Each row is a point on a landscape with many valleys, with its height.
A ball rolls from a point to whichever of its 2 nearest points has the largest drop for the distance, and stops where none of them is lower. Distance is the straight distance between rows; heights are no part of it.
pon (h 287): [ 88  87 157 117 101  97 102 109  83 165  63 197 116  92 132 116 161 108
 107  58  96 153 131 142 104 126 117 151 135 159 113 110 175 139 129 110
 114  98 170  84 133  81 195  99 113 165 157 107 111  74 105 168 115  83
 119 111 105  96]
zad (h 607): [103 144 153 135 157  92 104 153  84 154  73 170 158 142 106  62 145 141
  89 100 150 181 165 135  26 121  91 128 172 108 144  87 206 124  84  98
 206 126 195 154  43 135 160 141 110 144 103 125 126 133  90 129 180 100
  92  63 104 162]
neke (h 416): [103 123 146 142 128 125 154 107  91  88 151  96 144 118 137 147 141  89
 137 127 172 136 107  91 166 149 124 141  67  95 150 142  93  83 158 138
  96 160 120 133  95 163  96 157 123 143 127 138 145 156 147 153 144 116
 143 109 115 145]
gama (h 413): [135 155 122  75 135 175 123 121 139 116 123 190 140 163 126 139 130 122
 151 145 126 131 128 158 109 111 139  88  85 144  46 134 144 143  97 182
 117 100 119 159 178  86 107  96 116 211 136 158 140 107  85 124 124 143
 104 181  89 144]
rida (h 520): [106 163 132 113 119 165 160 138 117 140 136  86 112 150  97 118 119 131
 156 169 165 173 128  95 152 128  77  98 143 145 126 166 183 116 131 140
 146 127  68 142  95 179  86 148 144 104 108 150 124 154  97 115  74 158
 155 103  88 128]
los (h 129): [132 134 139 149 156 138 146  94 123 103 148 146 162 150 137 110 125  91
 168 124 156 164 120 129 116 162 140 134 115 121 146 137 137 102 127  90
 143 177 184 168 107 132  93 165 132 111 128 119 132 158 102 112 179 157
  89  93 133 162]
filod (h 265): [191 105  98 176 129 155 117 113 141 111 196 112 116 149 145 141 119  80
 144 163 125 114  97 158 170 113 135 114 113 138 136 174  76 111 193 142
 122 108 122 158 131 101 118 152 137 102 143  87 136 171 198  79 125 117
 162 137 177 122]
Miruz (h 371): [109 106 155 119 164 105 120 116  63  90 159 130 182 110 107 127 158 122
  74  89 158 123  97 127 130 130 162 161  93 108 142  97 154  88  98 132
 144 129 150  99 120 129 140 135 151 110 137 117 163 155 165 133 204 177
 121  73 138 188]
pim (h 251): [127 119 118  94 157 144 114  94 125 110 175 141 137 138 109 157 142 116
 184 130  95 137 126 169 157  88 153 132  68 134  95 128 145 132 132 166
 139  73 131 152 161  83 117 115 119 153 189 102 157 152 151 110 137 161
 113 113 117 162]
bil (h 333): [163 122 105 139  89 151 102 163 138  98 141 100 149 106 136 128  78 183
 145 201 127  91 132 132 125  81 122 134 152  75 172 118 101 129 101  86
 155  91 141 173  95 136  60 162 134 129 123 162  98 141 189 117 146  87
  97 127 126 144]
kuv (h 291): [ 82 150 157  98 142 124 121 107 103 136 131  95 108 118 112 127 106 133
 141 147 121 172 203 150 100 124  87 113 110 118 119  99 151 134 114 156
 150 111  97 131  88 155 137 140  83 181 120 153 133 152  75 148 120 127
 144  80  87 112]
mobal (h 394): [138  58 135 167 121  88 130  73 109 127 117 165 136 110 166 135 151  99
 131  37 114  96  81 106 165 121 162 171 111 112 157 135  96 133 158  75
 112 142 202 106 146  77 136 123 118 115 158  82 125 102 159 143 164 106
 121 135 158 158]
geror (h 431): [127  59  98 137 147 160 133  92 123 107 145 100 118 127 140 159 146 119
 135 142  97 126 121 120 220 124 151 148  88  84 124 177 155 117 153 118
 110 142 105  52 179 126 167 139 138  42 158 110 124 123 150 166 102 145
 177 190 138 149]
Tovif (h 274): [101 147 136  89 178 202 151  68 108 104 129 139 128 125 130 114 138 141
 153 166 108 217 138 145 144 132  94 138  53  72  74 153 167 112 117 162
  69 137 107  94 138 140 140 146 118 143 134 141 119 144 138 124 148 158
 131 100 103 106]
gavev (h 190): [123 110 116 147 162 104 120 118 122 123 101 130 139 115 178 123 100 132
 113 138 113 143 147 141  87 153 116 124 133  69 165 105 137 116  97  63
 156 190 155 121 108 162 131 185  86 107  92 126  94 146 107 163 169 100
 133 127 156 137]
fevud (h 314): [125  89 131 121 204 180 101  81 113 105 156 145 134 129 181 104 165 134
 113 132 109 194 127 184 159  94 107 144  75  99 102 146 138 112 143 176
 101 103 146  87 165 126 167 125 121 133 152 106 131 143 166  98 150 127
 134  77 125 112]
gilo (h 661): [ 73 165 164  95 118 117 154 147  86 107 129  72 147 102  66 138 146 150
 121 115 152 131 113  76 135 133 118 130  87 136 136 114 167  97 109 167
 129 105  71  93 110 176 105 111 128 157 101 162 162 117 113 142 117 182
 145  89  88 136]
nos (h 368): [135 142 112 137 124  97 112 186 179 151 127 112 104 167 147 137  98 160
 140 148 134  90 138 162  78 120 137 103 169 149 150 108 119 154 121 113
 172 144 101 137 148 150 110 150 120 118 102 153 104 135 103 126 101 107
 143 168 145 106]
libo (h 358): [182 146  63 176  83 142 147 141 179 116 136 112 110 117 137 142 106 136
 151 168 121  81  97 107 146 141 120 151 158 155 143 135  47 157 128 127
  44 119 100 171 104  89  75 114 177 117 122 140  93 114 173  80  82 128
 123 158 185  80]
Nuda (h 344): [121  94 143 118 195 156 107  78  85  93 174 140 169 145 147 116 162 123
 130 113 129 175 120 185 151 113 158 165  81 107 116 127 172 111 111 129
 132 126 170 110 152 109 155 140 152  81 148  98 138 160 157 111 197 171
 114  66 129 163]
giva (h 495): [138 131 133 149 133  99 111 128 126 161  99 104  83 108 110 115 118 125
  92 102  87 108 146 136 147 141 132 113 156 127 141 107  80 151 180 178
  95 113 138  84 172 111 168  82 117 143 134  91 138  92 170 114  93  90
 135 116 143  62]
tole (h 167): [134 130 163 115  51  82 117 155 113 172 128 119 122 117  72 139 157  94
 132 101 136  67 160 118 142 129 165 119 152 179 151 104  76 145 178 137
 144 106 124 161 122  99 168  92 152 127 142  80 182 109 141 144 113  94
 116 127  78 125]
Poram (h 388): [117 154 149  87 123 123 112 139 123 126 102 172 145 153 133 143 127 126
 132  94 114 120 126 123  78 115 138  71 109 161 103 118 131 125 104 177
 134  99 143 118 176 118  75  95  96 232 123 185 122  87  62 117 101 113
 103 166  72 121]
rav (h 224): [ 89 137 136  93 175 128 135 128 116 118 110 112 133  99 113 138 120 176
  95 120  76 163 109 127 129 127 130 119  95 113  95 119 202 113  97 152
 119 119  93  41 195 154 146 124  97 132 113 152 117 113 108 144 124 187
 160 128 120 129]
Nubep (h 228): [103 124 133 105  86  79 152 109 117 145 102 143 135  78 117 156 136 124
 116  96 116  75 130  91 140 166 135 174 114  98 143  78 108 139  90 108
  89 137 117 132  94 124 166 125 132 131 112 109 163 111 151 178 153 128
 118 125 131 136]
kir (h 563): [126 112 126 144 104 141 167 109 130 135  97 165 174 102 155  97 129 151
  99 145 165 154 135  85 134 199 138 180 157 116 117 133 175 119  77  24
 116 215 161 116  72 136 183 152 155  83  96 119 109 120  81 194 155 119
  86 149 144 152]
dosad (h 466): [127 147 103 102 117  85 138 136 161 157  82 124 108 116  97 167 142 157
 127 134  72  61 145 145 119 144 147 102 140 120 127  95 105 169  96 179
  91 155  88 105 173 112 154  95 111 147 103 131 148 101 113 163  91 121
 132 184 113 102]
Mub (h 500): [ 99 119 137 144 136 151 129 142  85  78 118 106 198 128 123 108 149 156
  72 169 188 110 107 119 124 132 125 120 148  65 151 133 176  58  75  81
 169 177 140 105  94 206 148 143 137 117  93 144 141 140 109 179 168 100
  95 116 105 182]
tida (h 406): [145  92  83 157 152 168 131  99 154 120 128 135 110 118 157 129  89 142
 106 159  92 139 105 129 184 128 104 145 116  78 120 150  95 128 158 140
  54 116 128  91 160 114 120 134 119 106 154 136 104 114 204 125 110 122
 139 149 185  92]
tiro (h 281): [169 125 143 159 129  83  92 153 136 162 116 142 125 146 123 133 156  95
 102  82 105  62 121 158  87 115 144  92 172 167 151 126  74 138 186 156
 158 129 167 120 173 100 148  71 111 180 128  85 133 102 155 111 123  61
 129 163 145  83]
Bop (h 380): [165 130  65 166 106 155 136 125 151 108 126  96 114  89 147 133  92 140
 127 193 105 123 117 119 172 132 107 162 131 106 144 132  97 143 110 104
  59 116  92 141  95 121 107 149 170  90 117 136  74 121 179 119  89 119
 150 134 173  89]
Bet (h 289): [196 122 119 183  79 158 117 155 161 105 182 107 129 147 151 131 128  87
 135 165 183 105 100 139 140 141 139 133 168 200 147 167  77 107 185  92
 136 145 127 183 110 109 118 146 175 102 127 102 112 152 149  92 135 110
 145 144 162 117]
fub (h 690): [121 162 119 147  96 110 146 135 107 158 112  57  72  89 100 117 148 117
 125 115 118 143 110  88 203 124  97 149 144 126 130 130 121 158 166 156
  63 109  54 116  80 149 151  94 182  69 123 102 141 126 181  85  81 143
 179 102 146  67]
zik (h 446): [111  78 120 124 112 164 157 112 139 131 142 108 132 121 125 132 134 147
 133 143 143 153 102  83 223 142 145 157 135 128 115 184 178 123 151  93
 125 148 109  66 160 147 154 144 153  22 157 121 116 130 111 149  92 173
 155 150 122 161]
bes (h 197): [151 144 141 133 139 129 124 136 143 106 144 168 163 183 147 145 161  51
 148  76 155 120 111 139  54 135 140 102 128 186 124 131 129 116 111 103
 175 160 179 181 124 101  99 118 143 160 112 132 128 146  85 112 172 155
 113 134 136 172]
lozap (h 339): [125 111 141 104 152  97  87 110 104 143 153 151 106 113 133 123 131 108
 129 120 101 155 184 213 107 109 131 146 120 140 113  87 133 164 131 137
 171  82 139 157 122 105 192 143 113 134 143  72 144 158 133 123 159 129
 149  85 134 127]
Povo (h 247): [163 133 134 156  99 145 129 157 145 120 125 162 162 150 165 117 160  57
 116 124 189 118 101 140  83 148 118 133 159 183 134 148 103 105 140  77
 137 169 160 192  84 120 124 131 169 138 120 119 114 125 126 124 173  99
 122 135 141 134]
suvin (h 267): [112 135 111 102 178  92 103 160 152 152 155  94 108 125 113 141 110 171
 136 136  67 132 139 152 101  79 129  94 113 124 148  90 127 165 131 190
 179  64 116 130 153 132  91 123  83 142 144 141 148 169 152  68 102 137
 148 102 127 140]
Sut (h 136): [128 117 100 110 137 137 118 135 146 134 110 118 118 103 147 140  94 149
 114 176  90 127 157 170 122 142 120 136 131  85 118 103 164 138  82 102
 122 137 100 107 137 140 171 157 119  93 116 132 104 139 135 175 139 127
 153 148 158 120]
mebu (h 327): [123 161 125 129 147 144 111 111 163 138 172 150 106 207 129 141 125 106
 226 150 143 161 176 174  75 107 147  87 119 160 112 132 135 149 157 132
 193 132 129 194 135 113  88 160  98 141 152 131 122 171  42 108 102 124
  96 138 100 129]
vere (h 187): [145  85 118 151 168 133 105 123 136 131 160  93 125 139 125 134  93 147
 128 126  79 117 109 139 171  87 152 101 118  92 155 150 116 122 188 154
 165  77 156  79 198 117 119 123  96 111 164 112 133 141 202  85 113 119
 145 139 160 147]
rab (h 205): [105  93 119 110 168 131 105  93 110 108 147 117 130 125 139 158 125 120
 167 134  94 144 146 162 141 105 154 118  63  67 133 119 153 123 132 138
 160 122 144 112 161 132 129 150  82 142 157 122 138 156 117 164 136 116
 135 139 113 157]
pido (h 315): [110  81 159 100 121 112  78 111  99 151 126 160 106  88 126 116 147 129
 105 100  76 146 165 197 132  98 143 151 130 141 112  97 156 152 136 159
 137  74 142  95 162  91 206  98 117 141 172  77 141 104 133 146 122  90
 131 106 112 100]
rima (h 369): [116  78 142 127 103 103 111  55  82 138 133 174 121 116 144 133 139  77
 154  85 116 140 151 155 143 127 139 172  93  98 130 114 124 140 145  95
 136 118 168 145  96  92 167 163 110 116 153  75 128 130 144 162 166 102
 132 108 123 138]
Banop (h 439): [130 151 122 127 145 112 143 119 107 105 137 100 113 127 120 151 154  86
 131 115 126 112 108 127 134 133 110 116  69 124 133 125  74 122 149 198
  75 129  86 135 125 138 108 107 120 187 115 134 153 126 143 129 112 117
 156 118 129  91]
vavam (h 219): [107 188 130 100 184 225 166  90 119 110 137 166 152 133 113  76 112 160
 159 212  98 222 155 130 124 177  95 132  90  57  87 171 185 127  66 118
  71 139 136 129 142 154 150 146 135 103 104 154 121 151 119  84 164 146
  74 130 106 120]
tadip (h 415): [157 107 119 153 105 103 150 115 165 137 132 165 127 110 161 150 167  78
 138  69 127  75  74 109 150 165 164 162 136 164 125 137  68 148 159  86
  96 162 165 146 138  81 149 103 145 130 144  90 139 111 133 132 150 122
 126 171 172 130]
kelo (h 328): [ 91 153 148 111 114 105 116 127 132 145 113 126 124 152 124 126 102 138
 156 118 159 134 198 134  69 136  98 117 144 124 148  74 154 142  96 108
 180 127 122 175  55 160 112 158 104 163  92 157 131 140  70 153 123 115
  99 106 101 137]
mav (h 345): [165 143 127 154 102 140 131 199 200 133 123 126 111 168 145 108 108 156
 128 145 181 112 120 129  85 134 132 123 223 221 131 157 112 137 132  74
 155 159 125 151 147 137  98 138 162 115 106 164  77 109  87 115 109 129
 112 182 144 112]
regek (h 622): [103 169 150 100 151 157 112 168 125 144  80 164 137 138 136  71 148 154
 105 137 150 191 181 155  41  95  82 118 170 121 111 109 180 124  77 116
 177  92 173 180  84 157 156 117 123 176 103 148 125 113  86 115 170  89
  80  74  73 130]
Tilor (h 386): [163 102 121 121 114 165  84 152 129 147 145 121  86 120 148  98 118 142
 114 209 128 145 186 221 137  77 110 124 144 110 107 148 133 142 155 149
 155  91  96 148 122 121 196 143 129 108 148  81 115 138 165 136 128  58
 168 137 129  87]
Takab (h 295): [131 147  96  91 171 152 130 126 144 167 129 129  85 133 107 118 103 166
 145 157  77 163 133 136 140  84  88  81 115 120 105 151 140 165 138 208
 119  79  84 130 141 116  93 115  98 140 153 127 120 134 152  78  57 143
 170 134 139  98]
zuvot (h 463): [ 73  98 148 117 141 139 150  96 103  98 149  98 156 115 108 146 152 155
 141 111 143 139 111  84 189 145 174 163  86 106 123 148 193  99 119 104
 143 155 122  56 156 151 143 139 128  75 145 125 146 123  95 181 134 193
 127 132 112 188]
geres (h 263): [110 152 109  73 188 153 141 115 132 154 113 129  91 103 102 130 107 179
 130 147  48 193 124 128 134  95  97 102  92 103  79 134 202 159  90 182
 110  83  67  76 167 125 114 127  96 127 136 138 119 130 144  97  90 192
 180 153 128 113]
Babug (h 310): [185 145 124 151 125 120 112 149 166 141 149 137 111 183 126 159 139  99
 145  98 119  58 120 140  89 123 138  66 161 180 138 133  41 148 170 186
 124 131 148 141 172  80  93  71 133 177 139 129 143 109 151  78 112 110
 120 170 158  94]
miv (h 248): [ 76  95 154 107 131 108  90 117  80 132 134 105 136 100 131 129 111 145
 125 127 102 153 175 140 119 106 138  99 108  90 148 108 163 114 143 140
 185 105 149  80 143 161 139 137  67 155 162 139 128 141  96 161 123  84
 140 105  86 137]
Depin (h 230): [146 107 102 152 166 119 129  89 126 133 178  99 101 137 113 145 117  98
 148 129  82 133  99 115 174  99 123 117  98 117 155 155  99 126 187 170
 114  81 116 125 132 113  92 145 114  96 151  91 151 167 214  57 103 160
 166 117 169 129]
sumog (h 292): [122 164 118 108 141 154 137  85 122 115 182 136 128 181  95 168 147  79
 216 148 139 161 144 146 142 123 144 119  74 156  79 154 171 132 143 154
 152 122  90 180 134 110 100 138 119 135 144 111 151 168  77 128  96 176
 123 131 104 148]
Koz (h 392): [152 102  97 147 114 115 128 165 143  89 171  93 167 113 132 169 119 147
 112 158 126  64  91 117 133 131 165 130 148 116 173 129 100 110  98  72
 160 151 124 137 138 147 110 166 134  97  96 145 132 166 163 140 145 132
 138 177 148 197]
dez (h 360): [ 96 162 162 105 102 100 128 153 132 138  76 157 136 174 138 124 125 122
 126  74 150 113 164  96  37 120 104  99 148 157 143  92 133 130  86 138
 163 113 138 145  95 152  72 118 114 209  89 190 119  95  63 132 106 111
  94 131  79 131]
Lakez (h 637): [ 98 160 158 100 142 169 138 131  99 105  78 162 170 126 126  86 136 142
  84 132 158 169 133 123  88 132  85 130 130  89  95 116 182  92  64 130
 122 120 154 138 100 171 131 109 135 180  93 168 130 106 104 139 188 120
  76  81  78 137]
vimu (h 199): [137 125 124 110  52  98 141 136 122 139 120  99 127  88  87 158 140 127
 133 150 111  46 139 115 177 136 151 145 128 109 154 106  72 149 124 133
 101 126  97 156 105 113 156 116 151 109 113 103 185 120 172 167 124 103
 123 148 102 141]
Dedef (h 650): [ 80 155 167  92 116 174 134 153 102 103 119 116 171 130  91 103 138 158
  96 143 184 143 124 105 124 125 118 111 125 120 109 120 194  80  95 152
 153 100 115 113 118 181 122 107 145 160 122 169 151 114  92 150 145 152
  95  81  60 159]
Zos (h 232): [148 107 130 157 157  46 129 136 128 125 112  99 112  95 169 126 111 132
  83  92  99  91 133 104 119 150 145 130 127 109 181 112  81 116 120  88
 140 175 131  96 120 156 148 161  93  86  84 108 123 124 121 156 144 119
 175 129 173 131]
Nusev (h 436): [125 117 122  91  80 154 142 128 154 139 122 180 148 131 107 162 123 112
 155 136 138  90 109 127 142 131 137 137 118 135  94 131 125 135 109 135
 108 113 137 158 159 101 113 105 137 170 158 150 144 105 130 161 124 140
  95 173 116 154]
zis (h 503): [136 147 106 138 153 151 133 109 120 152 169 111  75 174 117 136 126  91
 170 180 140 180 143 133 152 112  86  87 135 151 123 185 137 130 189 155
 148 122  77 168  85 150  95 164 123  93 144  97 110 177 119  83  58 134
 178 113 125  95]
dazok (h 549): [121 135 121 135  83 140 163 152 160 129 108  94 135  97 142 118  95 172
 114 168 160 121 146  84 151 169 119 159 169 135 137 130 148 123  83  57
 122 163  98 129  85 158 142 150 159  79  89 152 107 119  80 173 107 138
 115 127 134 128]
fon (h 479): [114 119 125 109 132  89 115 120 128 158  86  85  80  76 111 147 109 141
 107 134  35 103 183 137 128 132 120 111 126  87 149  90 120 152 126 188
 101 139  99  54 163 118 178  94  71 120 136 117 139 110 117 164 106 103
 167 153 126  91]
dobi (h 365): [169 124  95 129  69 147 119 163 163 111 174 112 166 146 113 165  99 158
 169 211 135  74 139 149 101 116 156 139 150 139 155 103 121 145  86  97
 168 115 116 192 104 106  79 169 156 120 120 154 114 178 161 118 134 119
  99 182 139 178]
logod (h 321): [159 154 118 133  87 138 157 187 187 107 130 116 138 166 139 140 137 124
 110 122 170  78  94  99 117 144 124 122 180 203 119 156  81 130 100 118
 115 147 104 145 141 136  96  95 181 134  91 185 116 108  96  99 103 154
 121 171 130 131]
kasek (h 203): [132 159 156 111  37 106 127 184 139 175  74 127  96 125 100 128 139 115
 138 104 171  81 168  88 114 114 118 144 179 164 144 108  72 160 138 122
 106 107 130 178  88 116 125  65 179 152 133 142 132  60 135 145 102  85
  89 135  89  89]
futuz (h 238): [148 143 132 137  88 107 117 176 138 151  50 129 113 118 128 118 136 133
  87 104 137  68 121 107 125 104  92 139 178 117 131 129  69 138 129 123
  83 122 155 134 127 134 121  44 154 180 110 148  94  49 161 135 112  59
 105 135 135  61]
fusuf (h 412): [154  85  87 139 129 122 147 140 148 105 158  97 145 113 123 179 149 124
 112 157 115  63  94 115 189 142 175 128 131 121 145 174  88 123 147 110
 120 163 107 101 175 136 152 131 131  95 121 123 147 133 150 166 102 115
 151 222 141 165]
nid (h 536): [118 165 106 128 116 170 167 154 145 113 117  90 143 126 105 115 104 174
 123 178 153 160 108  89 141 158  95 127 170 133 122 151 195 125  76  88
 134 149  85 128 110 174 103 153 168  73  75 172 102 141  92 125  98 182
 121 122 114 144]
seb (h 147): [135 191 101 122 178 204 166 104 140  96 164 145 159 162 105 113 106 139
 184 202 113 192 117 114 110 172 122 124 116 115 121 164 171 123  89 114
 109 142 142 168 129 143  80 159 151  95 100 156 119 184 128  49 149 187
  79 127 127 154]
bifom (h 672): [110 171 152 122 131 140 160 149 106 120 113  94 125 115  96 109 129 151
  96  98 146 172  63  58 163 117  99 127 113 155 102 139 147 105 152 166
  77  96  89  83 149 159  80  93 147 136 122 172 126  97 156  76 109 182
 154  95 106 109]
nuna (h 460): [135 189 128  98 161 105 136 131  98  92 138 131 136 149 117 150 159  71
 119 119 147 128 129 153  81 155 117 132  75 161  92 102 112 124  83 167
 102 131  79 161 108 141 129 107 149 186  53 138 150 148 129 117 155 170
 148 111 147 107]
tolil (h 393): [101  99 164 134 103  87 126 104  45  93 153 105 153  95 115 123 147 115
  89  91 174 106 126 101 149 127 148 156  92  95 166 103  99  91 117 124
 140 132 130 123  65 155 142 158 131 113 116 113 173 151 160 154 178 126
 141  75 107 174]
Rona (h 593): [ 90 113 163 147 149  53 120  99  69 153  83 166 150 117  97  82 130 116
 102  59 143 179 162 100  58 146  99 137 132 130 154  74 172 139 104  95
 179 139 188 133  30 114 135 166  95 151 125 132 126 123  75 152 156 136
 104  56 106 155]
Sebe (h 578): [121  96 158 164 117  88 143 116  98 159  89 178 160 117 133  63 130 152
  98  86 173 160 127  76 112 150 122 159 149 109 145 106 169 121  97  52
 158 181 195 114  62 107 147 174 136  74 139 110 123 109  90 172 171 141
  88  82 125 164]
solu (h 435): [142 150 117 151  67 124 135 116 158 160 123 149  89 120 125 143 148  82
 168  82 148 104 112  88 178 162 175 153 132 170 100 128  48 150 209 151
  50 130 137 149 137  78 145  73 153 126 189  96 154 110 144 104 105 114
 112 149 142  98]
susug (h 256): [ 82 117 159 109 108  71 139  87  93 149  88 154 131  72 124 139 156 104
 118  62  97 122 131 108 122 161 133 151  91 136 127  93 137 130 112 131
  88 145 130  91 116 118 173 109 106 174 128 111 144  94  97 179 136 120
 131 120 118 108]
lim (h 682): [125 170 129 171 129 115 152 142 115 158 113  77 103 119 106 105 149 122
 100  66 130 158  69  69 179 141 121 128 145 167 115 134 107 131 198 178
  60 104  87  75 139 145 135  68 173 108 129 112 155 112 181  39  85 158
 159 102 157  79]
Kiba (h 414): [132  69 131 155 138 144 119  80 131 124 127 163 133 116 175 121 116 122
 115  73 110 129  83 132 176 116 130 172 107  89 128 125  97 117 166 124
  67 116 182  91 169 102 127 118 128 124 178 119 114 104 194 121 161 127
 106 118 160 124]
gazu (h 57): [115 162 136 123 170 146 155 103 112 101 136 136 153 124 121 103 109 138
 134 144 139 187 128 108 116 156 112 158 104  98 131 107 152 109  99 111
 106 144 151 146  95 145  94 170 141 100 116 147 128 154 147  98 193 188
  87  54 133 146]
fem (h 183): [ 95 129 146  96 147 105 118 139 101 124  99 117 139  92 120 121 120 172
  57 121 109 136 139 146 116 136 121 157 142  97 104  88 203 107  54 124
 131 135 101  67 138 164 201 122 130  98 103 134 123 128 121 178 160 161
 147  89 141 141]
Fudo (h 294): [145 147 144 138 108 119 168 169 173 117 106 142 158 127 148 104 127 124
  83  70 182 121  78  48 119 156 148 145 169 193 114 141 102 108 103  84
 114 172 144 136 118 131  97 105 164 120 110 174 126  96  74 120 145 187
 112 136 138 166]
zas (h 329): [185 112 156 186 124 137  90 167 146 133 154  98 111 156 155  86  91 125
 116 136 180 124 121 145 116  96 128 102 181 167 154 173  92 100 207  94
 178 124 169 140 143 133 110 140 130 130 135 107 101 130 176  88 154  75
 137 129 156 106]
nifa (h 453): [148 133  74 107 107 141 153 120 167 142 121 167 117 132 105 167 134 136
 152 154 106  69 117 155 142 151 147 110 116 132  91 141 100 173 108 175
  77 157  86 140 176  76 132 106 126 139 133 141 136  99 111 155  81 134
 130 224 145 110]
nole (h 261): [147  96 138 154 136  76 148 157 157 128 124 130 152 107 165 102 119 145
  79  85 151  99  90  87 145 151 161 144 162 157 150 138 104 110 133  61
 146 181 155 111 131 137 133 140 136  85 119 120 117 115 101 145 141 148
 138 126 161 160]
nif (h 244): [158 127 135 151 137  95  99 155 146 132 128 167 152 177 152 151 183  66
 124  62 128  77  98 163  57 107 144  89 152 194 134 140 114 121 147 116
 180 150 160 142 163 104 130  92 118 183 126 112 116 120  89 127 145 101
 136 177 142 136]
piz (h 356): [113 147 132 115 129 112 100 153 153 165 134 139  80 184 149 135 101 144
 173 128 142 133 177 168  58 103 133  70 135 153 126 109 118 163 152 158
 180 123 122 152 140 127  98 143  88 177 141 157 102 131  64 128  77  81
 126 155 108  90]
Fam (h 467): [146 131  80 127 113 150 147 108 177 145 131 157  68 148 126 150 116 124
 186 153 123 118 118 123 162 166 151 129 133 164  82 171 119 170 150 134
  85 145  89 138 163  82 134 130 123  84 151 111 110 115  89 144  56 166
 152 190 164  91]
tuko (h 334): [191 143 103 145  66 140 147 150 194 126 152 148 109 179 118 167 134 123
 163 139 129  48 124 115 111 136 137 109 169 182 132 147  24 166 143 173
  78 145 121 163 135  59  68  88 169 150 147 156 128 109 154  77 102 128
 109 199 161 108]
dozod (h 484): [125 146 103 150 154 150 144  74 160 127 146 136  67 166 139 130 111  99
 194 127 129 180 112 108 160 143 137 128 122 158  94 179 141 135 184 127
  98 138 114 138 144 108  86 150 113  85 159 106 102 140  91  95  76 180
 144 111 148 100]
dekof (h 359): [177 121 140 156 134 141  84 160 130 124 146 112 108 148 169  80 114 123
 123 170 160 149 157 201  96  83 108 107 160 135 145 150 103 121 175 106
 190 116 134 179 106 148 139 166 122 129 118  94 110 153 149 105 162  55
 147 112 127  91]
Desim (h 273): [132 123 129 137 115 119 116 149 124 140  72 156 107 120 160 108 136 117
  90 123 141 109 126 164 102 114  79 134 159 116 119 124 115 128 126 122
 105 128 135 140 115 136 155 105 125 181 106 124  91  90 131 163 134  57
 144 119 139  65]
veze (h 233): [126 114 136 143 191  94  81 148 128 122 168  84 124 130 140 130 124 140
 124  95  76 140 121 166 118  88 162  86 113 150 161 114 125 126 173 163
 202  71 165  99 183 133 108 111  72 150 157 115 143 154 130  67 115 112
 140 102 143 137]
kub (h 483): [ 93  91 139 139 128 159 143 115  87  88 133 107 174 102 135 126 114 183
  92 163 164 126 122  73 163 145 142 141 124  51 161 140 160  77  98  78
 152 178 138  70 107 181 141 179 121  60 126 144 138 140 115 189 159 138
 108 130 112 192]
nelov (h 293): [103 114 133  93 110 140 105 155 122 141 119 119 123  99 120 114  80 199
 122 172 119 129 165 135 134  77 110 131 137  60 140  95 138 133 117 136
 163  68 140 133 124 144 110 136  95 134 163 150 123 138 165 141 139 101
 110  87  98 144]

For each start below, name the point where the ball stops.
bifom -> nifa
tolil -> gazu
logod -> Sut
tida -> bes
Rona -> nifa
zuvot -> rab
Nusev -> rab

Call two points neighbours if one is among the 2 nearest of the other. Go from one point of each pair to the other, from neighbour to neighbour, staying as low as possible. Name the highest point that can't be avoided.
Sut and rab -> nos
vere and gazu -> Bet
tole and gazu -> Tilor
Sut and vere -> Takab
